Points, in no order, along strands that fork and pass close to each other.
(in the rows, 128 means zero)
Two points are linked if the straight distance between their rows is under 95.7. Some points are linked to none.
rel: 136 108 97 173 161 146 173 140 122 137 148 165 139 123 128 92 178 86 140
 107 152 100
Nog: 118 95 86 158 146 148 167 152 144 163 151 134 132 98 121 122 180 108 140
 97 121 110
lisu: 145 207 145 66 148 136 144 70 173 152 109 133 105 186 147 138 132 112
 127 126 134 108
fevev: 123 118 123 117 87 120 122 162 121 80 151 134 123 70 139 153 109 128 152
 160 124 180
ferad: 185 144 157 119 167 154 122 77 155 159 116 148 134 213 113 143 134 151
 166 108 115 131
zor: 139 121 137 173 195 132 117 117 126 158 114 168 163 169 119 98 132 140
 143 91 119 134
nisig: 189 152 114 83 131 126 96 116 132 126 153 122 127 179 118 181 149 108
 168 100 151 70
Gitaz: 125 144 111 102 124 127 82 146 127 142 134 97 113 78 154 121 100 130 125
 113 82 161
biso: 176 119 144 113 94 138 102 125 133 162 142 126 82 152 136 147 166 139
 137 116 119 93
tema: 117 141 154 105 126 123 123 144 128 100 140 150 123 92 141 138 111 138
 159 172 101 198
Muvul: 152 144 140 110 144 114 100 71 148 146 108 115 126 114 148 100 95 161 89
 146 120 203
zenu: 159 115 114 166 127 147 144 125 126 175 137 177 150 138 140 123 163 148
 154 90 118 97
pomuf: 109 156 120 122 105 98 176 130 113 26 146 155 154 129 76 140 104 137 130
 152 129 101
tuno: 146 104 133 143 128 110 145 102 172 168 98 135 122 143 127 87 158 181
 107 133 120 169
sidiz: 135 160 179 88 132 138 136 53 148 148 84 134 95 177 132 123 83 162 122
 178 117 175
tosof: 141 160 136 99 98 105 174 130 143 67 146 131 147 171 76 168 140 142 153
 139 134 72
gemag: 126 135 119 152 132 107 157 154 155 98 180 131 127 143 119 142 165 104
 151 134 166 105
Nage: 122 122 98 109 99 162 99 124 168 177 135 98 75 124 163 132 130 131 121
 108 99 123
Poduz: 118 102 148 122 144 165 117 119 109 195 112 56 96 106 121 146 138 109
 111 93 88 96
datin: 97 83 115 142 88 124 121 191 126 109 119 45 123 143 72 164 108 104 85 78
 109 117
Riku: 79 61 110 139 83 87 156 187 104 94 110 116 143 93 97 151 109 108 95 127
 180 132
Tepaf: 96 75 95 175 112 160 175 148 78 134 140 113 140 57 143 99 107 82 125 123
 108 136
kipos: 137 156 142 105 158 134 128 103 159 175 75 163 104 136 114 141 145 140
 107 132 104 163
sak: 145 139 115 87 96 94 113 161 169 93 131 119 118 186 98 187 138 116 146
 90 150 85
dunu: 129 80 132 185 143 109 153 129 141 142 85 154 141 141 128 60 100 152 136
 116 120 201
koli: 112 133 131 175 126 120 146 140 76 84 143 197 126 104 124 118 115 111
 140 112 120 103
nin: 140 87 144 191 138 132 165 136 136 164 113 163 140 164 142 67 129 146
 154 123 121 169
pimeg: 151 165 111 67 86 127 94 154 115 120 97 101 61 168 139 143 117 88 90 108
 156 75
tidut: 112 111 119 137 177 123 178 112 143 126 111 198 144 141 131 83 135 139
 148 146 135 159
maru: 107 100 127 169 141 155 158 124 135 182 137 61 146 107 136 108 149 118
 120 97 77 116
Kosi: 105 56 126 149 84 130 157 178 58 91 123 80 151 52 96 145 105 79 107 112
 137 148
Bugu: 161 111 139 156 135 118 136 104 175 150 72 148 135 196 117 103 128 178
 126 131 116 175
Kana: 109 147 115 141 159 134 124 126 148 146 137 142 142 136 158 121 97 143
 140 177 122 181
lamed: 124 144 177 80 147 125 117 60 132 150 106 137 120 121 155 147 74 155 126
 191 137 183
Zezu: 165 169 161 124 133 138 112 77 142 168 128 130 101 201 159 117 111 145
 123 132 128 125
bagi: 142 114 130 151 104 85 132 155 120 113 157 101 99 86 92 125 159 125 116
 106 122 125
finez: 117 165 120 97 104 136 88 132 107 158 104 84 84 109 168 145 97 98 82 146
 133 134
num: 131 111 121 145 154 105 146 154 101 154 143 110 140 80 147 91 103 104
 156 145 129 181
nom: 92 99 127 132 126 160 126 127 121 160 127 45 112 109 126 160 156 114 95
 105 106 69
vuf: 144 149 118 143 114 124 73 144 153 103 164 95 130 171 129 151 136 113
 139 81 136 79
mol: 101 114 172 123 153 140 133 122 108 78 137 170 131 81 126 126 111 134
 159 171 132 184
luko: 96 137 125 155 144 166 97 154 146 182 115 112 122 137 155 131 122 106
 130 136 100 149
vene: 183 177 141 100 126 123 161 102 136 99 165 126 140 172 83 161 142 139
 166 139 119 81
gov: 93 67 100 172 125 193 147 141 90 137 144 115 131 84 138 92 121 122 122
 124 82 140
rizer: 115 130 90 128 120 100 112 172 104 126 143 92 125 65 129 139 89 117 132
 106 108 142
vosen: 100 75 123 123 162 129 110 116 162 184 85 136 116 126 157 97 120 171 143
 110 113 148
sog: 125 149 138 116 139 129 88 92 124 146 140 133 81 137 149 161 107 135 111
 137 124 131
firu: 136 204 138 51 132 103 145 66 133 110 123 110 104 131 111 150 92 142 122
 157 111 104
tuta: 144 127 126 163 148 107 147 122 122 180 157 103 105 116 119 141 161 126
 110 125 145 113
pena: 122 116 116 129 146 115 133 107 76 81 164 165 155 71 149 129 74 124 146
 163 156 158
lal: 117 116 132 164 146 138 115 129 122 104 166 153 151 141 149 96 158 124
 154 102 152 74
Nub: 159 124 126 100 69 171 73 145 123 143 111 89 144 165 149 166 186 92 135
 89 161 65
derur: 144 80 140 134 103 143 132 145 87 103 147 133 168 37 158 138 90 92 150
 148 170 173
duv: 136 128 141 148 140 155 121 147 135 191 131 106 169 151 150 130 176 101
 180 78 131 95
pep: 149 74 145 111 137 138 118 123 100 123 137 146 161 46 153 115 95 130 158
 160 161 192
Zam: 133 147 142 139 130 134 132 140 114 71 157 172 153 151 137 111 155 136
 165 123 133 76
soden: 111 113 89 162 137 118 176 169 116 97 148 138 125 107 103 108 158 64 122
 103 156 99
sede: 129 113 136 148 159 147 105 111 140 147 151 153 151 175 157 106 164 154
 156 129 152 88
nefa: 113 151 132 89 93 82 115 146 128 66 117 124 114 148 102 196 72 135 125
 142 127 121
lekon: 143 144 120 113 169 106 180 92 127 145 122 172 130 110 95 140 127 161
 140 165 109 150
muniz: 133 134 142 153 130 112 118 105 104 105 163 148 105 95 102 178 119 148
 107 144 136 140
dizat: 134 119 119 106 70 168 87 162 120 146 103 88 99 173 133 176 155 86 110
 94 146 54
Pura: 131 127 116 109 81 116 90 164 93 114 116 90 131 94 136 158 102 124 77
 172 156 141
guva: 145 166 155 117 117 119 135 123 106 95 138 163 145 140 125 97 142 169
 153 152 96 89
dapaf: 130 91 126 162 145 152 121 153 120 151 158 137 110 136 139 114 132 139
 144 146 122 132
letam: 126 154 137 87 117 141 88 160 128 97 118 146 115 176 128 180 146 121 155
 134 125 71
Lub: 112 164 134 97 99 114 74 128 120 108 128 97 84 135 154 155 90 124 99 141
 130 114
nus: 138 114 105 108 114 106 103 163 85 60 153 114 178 77 127 135 86 121 112
 168 172 155
Lupid: 122 130 120 147 142 146 81 154 147 138 166 67 126 153 143 128 129 103
 149 93 113 85
lor: 139 177 147 118 147 123 120 86 99 115 130 138 146 131 127 117 96 169 114
 182 99 149
Redog: 176 140 144 127 136 166 92 75 163 169 127 119 142 173 132 121 189 131
 113 68 138 125
tus: 125 124 91 123 102 117 120 170 108 128 125 104 119 103 116 149 142 120
 83 171 139 129
Muko: 140 166 134 128 147 139 185 92 119 109 140 179 143 133 75 156 135 153
 145 154 99 116
vita: 128 159 118 72 71 93 98 156 138 100 90 103 87 189 123 162 84 105 87 107
 152 90
bifo: 107 151 179 114 165 139 101 78 145 120 124 159 117 151 123 120 120 176
 135 134 98 132
nefif: 125 146 139 77 99 105 91 132 127 104 116 112 116 61 129 186 95 119 114
 142 137 165
ved: 90 114 106 107 72 117 90 182 101 127 84 58 139 106 137 170 83 107 76 139
 148 123
Fabeb: 88 81 106 157 127 161 192 141 117 148 147 71 145 94 130 108 164 109 127
 97 80 89
nugo: 176 156 167 111 151 146 151 100 146 146 125 155 112 182 94 147 149 148
 152 148 103 134
Zofup: 115 128 107 133 102 128 93 172 126 120 129 42 110 132 98 153 130 95 77
 105 117 101
Zefuz: 110 137 150 103 111 129 113 141 133 183 101 72 74 129 149 157 139 86 130
 97 142 78
Nura: 124 156 114 81 130 169 125 98 162 181 78 129 55 151 175 109 118 106 92
 108 125 156
muvu: 90 115 153 161 132 115 131 140 84 86 133 172 131 59 140 98 111 99 138
 112 122 141
zegiv: 156 164 111 105 107 141 104 95 135 146 138 128 56 157 148 165 114 119
 103 119 131 97
biras: 122 98 115 190 156 136 138 109 172 194 106 103 157 159 139 97 126 148
 128 77 118 143
tedad: 129 140 127 164 108 109 154 175 93 53 145 159 148 168 85 123 139 103 117
 116 158 82
mivit: 124 102 113 162 147 124 167 164 109 151 140 132 127 110 141 59 133 91
 156 126 113 146
kufa: 132 166 121 141 137 107 172 145 111 49 163 160 144 146 78 124 144 113
 121 142 142 98
selu: 163 144 164 90 112 161 83 114 162 150 127 124 102 189 168 120 159 121
 175 97 127 110
Biz: 146 131 175 101 156 148 100 72 182 132 69 139 141 225 130 100 145 169
 135 111 142 128
purum: 121 127 119 86 80 84 115 161 169 104 106 113 107 206 104 192 100 123 109
 96 164 95
Dubek: 131 88 103 110 144 160 112 115 127 169 125 73 141 58 137 128 123 122 94
 146 128 191
sili: 132 123 136 102 128 137 115 105 190 179 112 112 72 135 143 123 146 134
 136 107 110 160
muto: 107 87 133 138 142 163 115 132 113 168 122 60 147 71 124 92 133 117 91
 142 98 175
fot: 79 99 140 189 172 151 139 129 139 131 119 165 145 119 142 72 130 112 140
 91 115 164
ror: 124 194 146 81 156 147 99 89 156 145 106 130 85 169 156 135 137 91 115
 100 144 99
zef: 97 86 127 122 78 97 116 203 130 126 112 71 123 130 121 141 134 113 134
 81 121 78
Tuf: 114 172 151 119 141 124 194 89 94 85 134 156 167 110 108 100 93 148 156
 184 103 145
ren: 146 132 121 123 142 174 87 85 173 174 134 103 98 159 142 125 171 116 98
 87 134 105
nit: 122 197 137 94 91 111 123 119 141 81 131 128 100 160 116 182 92 135 130
 148 99 108
koto: 138 107 151 163 139 114 175 111 128 101 166 191 120 136 141 77 138 103
 188 102 132 111
kud: 167 120 117 152 139 115 166 101 136 155 145 183 163 162 151 95 142 160
 170 114 127 112
nar: 76 79 97 131 105 154 151 157 104 126 116 39 139 108 126 147 148 122 96
 111 98 55
Guta: 112 107 125 100 92 110 103 174 121 81 121 109 127 80 112 194 89 113 125
 137 155 174
Mopiz: 110 153 152 136 153 145 131 116 126 148 101 174 128 121 125 144 162 147
 102 158 123 148
Tafi: 144 135 141 127 138 144 82 103 152 151 145 89 81 146 132 103 158 123 88
 117 126 123
marov: 133 108 107 159 108 151 127 193 102 145 148 96 118 154 120 149 147 101
 127 135 136 79
Povaz: 144 128 125 125 80 99 128 192 99 111 112 127 111 131 104 154 153 131 103
 149 126 102
Koni: 126 118 133 137 124 129 137 111 178 193 115 117 105 120 128 114 173 143
 113 120 124 157
tufo: 110 120 160 134 139 153 115 109 143 206 113 79 98 135 155 144 154 104
 131 85 113 96
vibu: 120 103 125 118 159 96 115 110 162 168 76 134 131 132 147 101 94 173 145
 132 108 187
Mek: 161 138 161 125 138 136 97 82 128 129 118 124 160 87 131 123 102 149 105
 157 134 231
Gulef: 60 117 124 155 104 105 118 164 113 116 144 67 139 90 147 145 112 111 116
 130 149 105
magib: 113 111 119 155 114 86 127 193 81 87 153 81 135 116 103 123 99 91 109
 138 159 134
Vira: 108 92 131 134 96 91 134 200 101 124 122 125 125 115 124 143 126 112 165
 91 130 79
vef: 160 109 130 161 141 131 135 106 139 142 149 156 134 146 120 76 175 168
 106 122 131 138
Zibu: 151 127 157 148 117 149 86 90 137 163 141 129 149 143 138 138 192 133
 138 66 138 94
kep: 113 137 108 97 101 128 89 165 95 152 94 78 90 97 135 172 97 92 88 124
 115 115
zame: 125 173 135 132 152 143 132 103 143 136 126 187 179 156 138 139 157 156
 153 115 118 90
vevuk: 165 168 119 53 105 106 118 119 162 96 132 111 121 187 118 176 151 111
 156 115 158 65
vake: 117 93 96 147 126 144 135 162 74 114 131 110 151 44 115 139 133 103 93
 151 152 143
Luv: 108 89 87 122 70 148 117 174 99 99 118 93 189 40 136 167 88 108 98 132
 147 150
dumiz: 139 177 150 109 132 113 96 122 101 107 128 140 119 133 135 117 128 160
 108 169 113 102
lapuf: 125 143 98 105 153 124 169 119 137 98 133 178 158 79 125 101 122 138 136
 170 118 183
Pamur: 130 158 138 98 104 162 68 155 124 129 102 122 94 169 148 167 132 106 133
 109 122 71
rek: 108 106 79 157 112 117 161 133 87 79 136 166 113 82 136 71 105 41 117
 123 145 117
kof: 143 158 130 93 143 129 154 69 128 150 111 159 112 112 113 168 116 168
 108 181 128 149
Levuf: 110 106 122 164 179 125 114 112 123 109 178 136 119 97 132 94 106 132
 132 129 128 166
non: 117 110 131 155 152 163 92 143 129 182 86 120 130 144 147 98 108 139 116
 128 84 183
patus: 87 98 137 175 164 142 144 117 92 113 119 178 136 76 139 74 109 78 132
 106 123 162
Lonek: 145 166 156 74 124 151 130 60 134 144 95 130 61 164 174 106 95 128 98
 164 143 173
poga: 134 108 129 130 57 120 98 186 134 115 132 93 140 157 136 138 170 124 141
 89 141 66
muzop: 114 123 151 144 204 116 111 109 111 152 109 152 137 136 121 107 112 156
 130 136 133 151
Rofot: 116 120 110 140 107 112 88 170 129 116 134 75 132 167 98 168 119 104 105
 79 149 69
rumob: 155 161 150 89 135 167 129 88 145 135 117 161 195 183 137 146 172 150
 189 127 135 97
sudo: 129 158 146 116 177 126 156 81 128 130 111 141 161 147 114 118 74 175
 144 181 98 169
mupa: 67 60 129 137 77 101 150 193 81 100 96 74 169 85 101 148 89 100 93 108
 152 140
teru: 158 170 157 83 111 157 106 112 133 120 119 156 138 177 129 162 173 133
 169 130 123 78
tig: 167 192 155 71 140 149 157 35 176 150 88 126 114 216 138 108 125 138 132
 117 139 118
podav: 107 77 88 126 95 115 109 178 110 88 154 120 105 102 112 136 123 140 118
 128 138 101
Pom: 125 136 112 118 97 84 108 194 124 77 132 137 154 140 125 108 140 133 143
 94 125 66
posap: 133 140 105 80 131 149 98 98 128 189 77 127 76 112 172 129 83 113 101
 131 115 179
Femog: 133 151 89 113 111 71 126 117 115 103 149 123 132 87 125 155 108 150 95
 150 145 113
vut: 161 123 111 139 125 177 125 126 151 108 166 177 158 163 126 131 189 136
 171 108 129 114
nopo: 154 204 120 76 126 135 141 62 137 107 141 125 118 164 93 143 107 163 126
 147 91 85
vuk: 144 101 98 140 106 157 129 156 143 166 143 114 128 119 117 155 196 115
 144 84 121 79
das: 77 85 94 151 108 100 177 175 110 87 122 136 133 90 103 127 138 73 103
 110 168 95
fufes: 169 131 149 138 170 139 117 98 145 171 101 163 183 196 128 126 143 152
 171 81 128 118
fil: 115 159 147 188 140 157 127 141 146 132 148 147 152 146 133 121 164 113
 140 104 116 132
sur: 125 180 129 130 140 140 105 111 153 152 125 149 135 157 152 152 149 136
 128 118 121 97
dokeg: 120 84 99 152 156 137 130 124 95 100 165 157 128 81 136 86 94 112 133
 155 149 157
Rotir: 75 126 121 147 92 94 102 166 128 98 142 99 133 132 142 159 113 132 97
 138 165 90
tuk: 110 125 109 147 135 149 117 167 120 133 133 122 123 80 116 111 153 113
 115 123 99 148
fipi: 120 107 129 187 123 110 121 133 90 108 169 132 116 95 120 157 109 132
 108 126 145 112
gakab: 104 174 135 84 142 124 90 122 165 116 113 120 69 135 127 167 142 105 111
 111 147 103
Busu: 183 123 142 128 110 124 111 145 112 113 162 134 97 152 113 130 152 153
 144 146 117 101
boze: 161 117 144 132 147 158 138 93 176 128 146 171 155 176 118 127 183 156
 180 109 133 140
vir: 124 100 117 122 171 123 172 110 140 116 100 190 149 105 124 86 106 147
 147 161 127 207
nane: 125 96 109 166 158 106 155 111 121 183 143 113 129 87 125 108 145 138
 116 119 136 138
Finiv: 152 137 108 81 135 115 116 142 146 125 131 128 86 107 117 139 135 140
 141 159 103 157
raso: 142 104 148 171 140 140 128 109 115 138 131 137 145 94 124 105 112 137
 103 147 130 219
dobal: 129 142 138 154 137 163 107 133 174 157 117 151 156 173 148 97 162 148
 140 99 105 143
nozor: 119 114 142 136 108 118 116 138 104 152 133 46 111 68 112 127 150 115 77
 130 130 131
porin: 147 156 135 87 108 118 125 128 171 144 128 130 79 131 139 147 140 134
 152 128 101 143
Nul: 121 142 90 126 143 98 133 117 101 86 162 161 142 82 127 123 102 152 116
 155 134 124
Saf: 110 151 146 109 130 99 166 136 135 78 139 166 130 100 116 130 138 136
 156 151 118 129
kivu: 141 110 144 164 112 123 157 136 116 68 161 181 120 132 126 85 162 78 178
 82 139 91
Tep: 139 171 137 71 126 103 150 106 108 124 109 143 119 106 112 176 122 151
 112 195 132 125
Zorin: 109 99 115 175 120 104 130 149 84 66 157 153 120 97 92 125 110 104 103
 106 143 104
teb: 77 79 89 165 106 160 180 160 87 132 136 77 148 82 132 138 130 105 110
 120 104 93
famum: 136 143 167 116 141 113 159 82 86 91 132 149 187 83 130 103 91 155 136
 193 140 180
rupuf: 144 107 111 133 109 160 117 126 135 192 141 78 136 156 163 136 176 112
 126 118 149 60
Tedol: 109 130 128 171 152 99 170 114 146 174 127 153 145 106 137 106 152 137
 131 100 131 139
zutu: 163 167 128 79 151 151 147 32 167 141 114 136 123 208 108 114 109 176
 133 140 111 116
mezo: 111 104 115 151 100 80 134 176 123 89 142 88 125 101 77 128 139 110 96
 78 132 102
vug: 141 123 104 144 159 139 181 137 139 125 137 198 142 134 123 95 174 124
 151 144 141 127
soz: 118 150 136 128 113 110 89 157 102 112 139 124 118 124 142 135 105 140
 119 149 107 110
reta: 136 87 125 174 146 150 144 153 132 172 142 123 132 147 137 72 147 130
 152 120 111 150
Puz: 202 129 145 103 97 146 102 100 142 169 140 121 125 185 159 142 172 129
 177 112 142 98
Goz: 111 117 103 152 147 111 167 157 127 90 166 153 114 108 106 142 143 99
 135 141 156 135
rivan: 149 153 140 131 148 149 136 141 126 121 135 173 112 143 94 166 148 132
 153 142 99 132
fike: 159 142 126 103 170 133 135 62 148 132 132 148 126 181 109 100 130 182
 115 158 123 130
Sofad: 118 162 120 109 101 73 147 118 100 64 133 133 153 108 93 159 107 168 100
 159 139 103
Vikim: 129 147 185 90 173 139 97 82 155 133 85 138 116 190 128 100 130 160 141
 138 116 132
zubo: 130 154 135 93 105 111 143 107 103 57 135 138 172 68 107 156 101 149 111
 180 147 147
dib: 164 147 134 117 140 124 120 89 160 142 153 128 120 158 128 103 169 158
 105 131 131 121
Rezoz: 109 117 132 170 130 101 139 166 81 111 157 110 136 88 146 108 97 85 135
 158 151 150
kevib: 118 120 107 123 127 85 122 176 98 59 158 119 133 125 102 143 77 115 125
 164 157 137
kuzav: 158 132 148 134 140 131 108 98 155 171 78 137 110 198 143 112 103 158
 112 141 115 164
Bevi: 119 125 137 130 143 142 105 106 163 123 139 165 115 130 135 112 132 179
 141 116 93 147
Fam: 129 114 97 110 133 149 109 151 103 153 125 87 148 41 137 153 122 110 98
 158 143 162
zov: 128 104 118 160 150 150 133 123 170 209 124 107 166 153 160 119 149 125
 159 74 113 111
bez: 129 137 129 89 153 169 99 111 160 188 50 141 86 161 141 112 138 130 99
 110 115 152
keli: 92 84 86 158 117 161 161 158 81 94 142 142 121 68 135 89 99 40 132 117
 114 144
begef: 142 140 172 101 118 120 117 84 99 99 142 130 152 75 140 147 104 159 118
 191 150 167
naliz: 136 164 148 83 125 77 145 127 108 119 120 133 104 121 107 173 121 148
 142 157 139 85
gapab: 82 74 106 147 81 103 118 195 127 97 122 108 140 154 74 153 97 120 81 91
 142 139
fena: 145 155 133 59 109 134 104 111 124 131 99 123 129 71 167 175 95 117 114
 170 143 174
zenok: 144 147 118 116 138 114 104 115 137 161 113 118 121 103 145 91 125 155
 107 116 96 164
dak: 140 116 130 161 118 114 130 148 119 157 155 66 106 103 101 133 163 114
 101 103 132 99
refuv: 119 93 93 124 99 137 125 172 125 146 121 115 108 89 114 153 171 130 119
 105 114 75
misa: 85 136 110 145 129 149 90 164 132 147 142 71 116 131 153 140 116 100 125
 123 104 119
Saviv: 110 125 127 151 130 121 184 102 136 72 164 196 131 128 148 64 121 119
 165 134 129 122
lik: 138 137 136 132 147 116 133 169 136 156 133 139 137 138 140 132 166 111
 187 101 129 90
pab: 101 114 117 105 64 82 107 168 159 77 125 124 116 173 98 181 88 148 104
 122 139 130
Dev: 126 87 111 119 166 141 99 106 118 166 109 112 157 90 151 103 103 148 98
 160 144 187
nemil: 107 109 92 128 89 119 126 175 91 135 117 69 156 53 137 155 91 106 105
 113 103 133
lur: 109 114 119 140 73 88 122 186 124 71 131 133 127 140 92 158 98 130 106
 108 126 134
Nusi: 158 135 108 102 99 130 104 135 147 132 142 110 81 155 122 167 160 121
 110 120 150 86
tefi: 119 93 113 133 107 107 149 150 94 127 134 145 125 60 146 106 138 136 135
 153 136 135
vipeb: 111 100 113 150 154 163 107 103 174 174 102 113 112 133 128 135 117 145
 87 140 129 204
mos: 138 147 169 142 170 117 144 129 121 112 131 155 133 111 108 87 133 127
 146 135 112 190
Sis: 161 147 154 125 150 118 176 82 147 132 135 160 179 186 121 93 138 167
 194 133 124 111
gige: 127 63 122 145 81 136 158 149 66 91 134 108 166 25 130 122 90 66 126 121
 160 157
Piv: 119 100 149 150 168 126 169 73 176 110 82 178 164 198 97 113 115 190 155
 125 133 145
poze: 118 143 108 117 107 96 152 180 106 57 134 180 153 136 132 110 129 124
 159 122 129 71
Tuviz: 116 83 130 156 133 99 142 121 156 139 64 156 149 144 142 93 91 187 139
 145 126 199
fup: 155 194 129 73 121 107 129 83 142 124 137 108 92 131 142 137 92 132 119
 165 113 151
ragub: 169 123 155 109 138 152 81 63 179 168 85 124 121 198 144 106 157 149 128
 66 145 134
temag: 108 127 140 137 136 96 118 176 118 142 129 120 115 104 120 151 137 107
 158 99 119 100
dazi: 137 123 142 102 205 114 129 89 121 133 89 146 156 136 107 117 84 163 132
 161 124 193
totip: 170 181 137 81 140 164 149 53 154 130 136 128 154 194 99 133 120 158 166
 135 93 92
Vip: 119 203 153 111 116 127 134 104 152 120 131 147 122 147 129 178 129 141
 128 147 113 106
tul: 143 150 131 72 120 142 90 97 102 163 107 109 93 93 175 148 78 111 93 160
 147 156
litis: 129 164 150 153 166 107 176 89 95 104 133 191 156 121 106 98 90 146 149
 142 108 138
fugus: 114 125 80 154 111 100 174 135 120 82 166 176 130 105 150 77 114 86 143
 127 145 105
Ravuf: 114 113 105 176 113 110 138 165 126 115 171 97 152 135 125 132 139 101
 142 83 142 70
semel: 138 149 106 115 108 84 147 157 159 82 158 121 130 161 105 164 143 127
 135 136 151 92
Rok: 131 158 149 126 131 102 118 142 123 166 113 108 94 128 137 165 137 100
 134 110 131 98
Nalar: 112 134 138 133 150 121 107 106 128 146 141 123 114 79 137 154 121 140
 113 142 140 159
kiro: 62 97 113 159 90 93 140 188 103 116 114 58 162 100 117 153 106 100 95
 111 135 98
nup: 93 64 102 166 170 151 112 111 149 159 102 107 144 120 133 96 103 155 100
 130 132 190
vefup: 110 156 120 167 125 86 177 131 125 137 142 170 140 78 144 114 130 124
 138 128 130 142
Guve: 114 119 143 128 134 155 93 118 129 163 130 57 94 100 133 97 146 118 74
 141 111 151
zol: 153 146 118 102 89 119 94 169 135 105 126 135 151 144 134 132 179 130
 157 91 128 65
Sen: 151 121 127 140 130 134 127 133 109 106 164 147 105 128 120 107 135 161
 123 179 124 146
Kasu: 162 139 173 110 150 135 172 67 157 140 92 144 169 200 87 107 129 183 180
 135 98 126
kage: 138 102 144 165 148 161 126 108 180 137 122 154 167 178 125 98 174 150
 156 80 140 155
kifaz: 105 131 145 142 175 130 168 115 170 125 103 174 152 178 124 98 119 153
 170 142 117 165
ges: 146 147 151 97 103 166 106 120 161 167 119 103 58 172 173 129 143 93 143
 108 140 109
Fuz: 123 133 106 159 171 154 124 122 162 169 115 123 146 147 124 101 149 137
 79 140 123 175
Gifo: 113 141 145 145 158 135 146 108 147 128 102 161 158 174 140 103 82 161
 140 178 112 195
mam: 119 82 108 161 106 130 157 172 74 110 144 152 112 103 135 98 138 105 129
 153 152 100
Nanom: 118 85 145 168 132 152 142 125 118 145 127 96 148 74 125 73 134 124 104
 129 112 211
mago: 113 88 98 147 137 133 142 137 76 79 150 144 144 51 124 117 111 80 106
 151 182 150
deso: 86 149 137 179 158 148 133 150 132 104 140 171 146 110 128 91 148 100
 122 104 117 135
lopap: 137 122 113 156 114 124 146 195 91 121 139 145 126 143 121 125 146 109
 134 154 146 98
nima: 142 153 159 104 124 168 107 67 158 155 110 128 66 196 171 108 117 135
 105 145 142 142
kes: 146 131 98 90 135 108 147 117 124 121 138 140 156 76 142 127 119 153 131
 188 143 184
zoram: 164 159 149 122 159 114 172 86 124 104 165 152 162 159 95 107 139 145
 186 125 114 90

A fork is a point with three links, a tip a point with one. Leave the first point through the second and follow the links. Name the first fork or tip that comes.
Muko, rivan | sudo
vut, boze | sog
Luv, nemil | muto
koli, muvu | vut
non, luko | pab
fufes, ferad | naliz

Follow the links from the first point to the second, and from the first to the third. Name the last point that the two ways share.
Sofad, Bevi, zutu | Tafi
firu, bagi, Zibu | Tafi
fufes, gov, sog | dumiz
sudo, biso, duv | dumiz
kep, lur, gige | soden
Guve, nima, fup | dib
ror, famum, Muvul | muto
zubo, Koni, vipeb | Dubek
fipi, Riku, mivit | sog
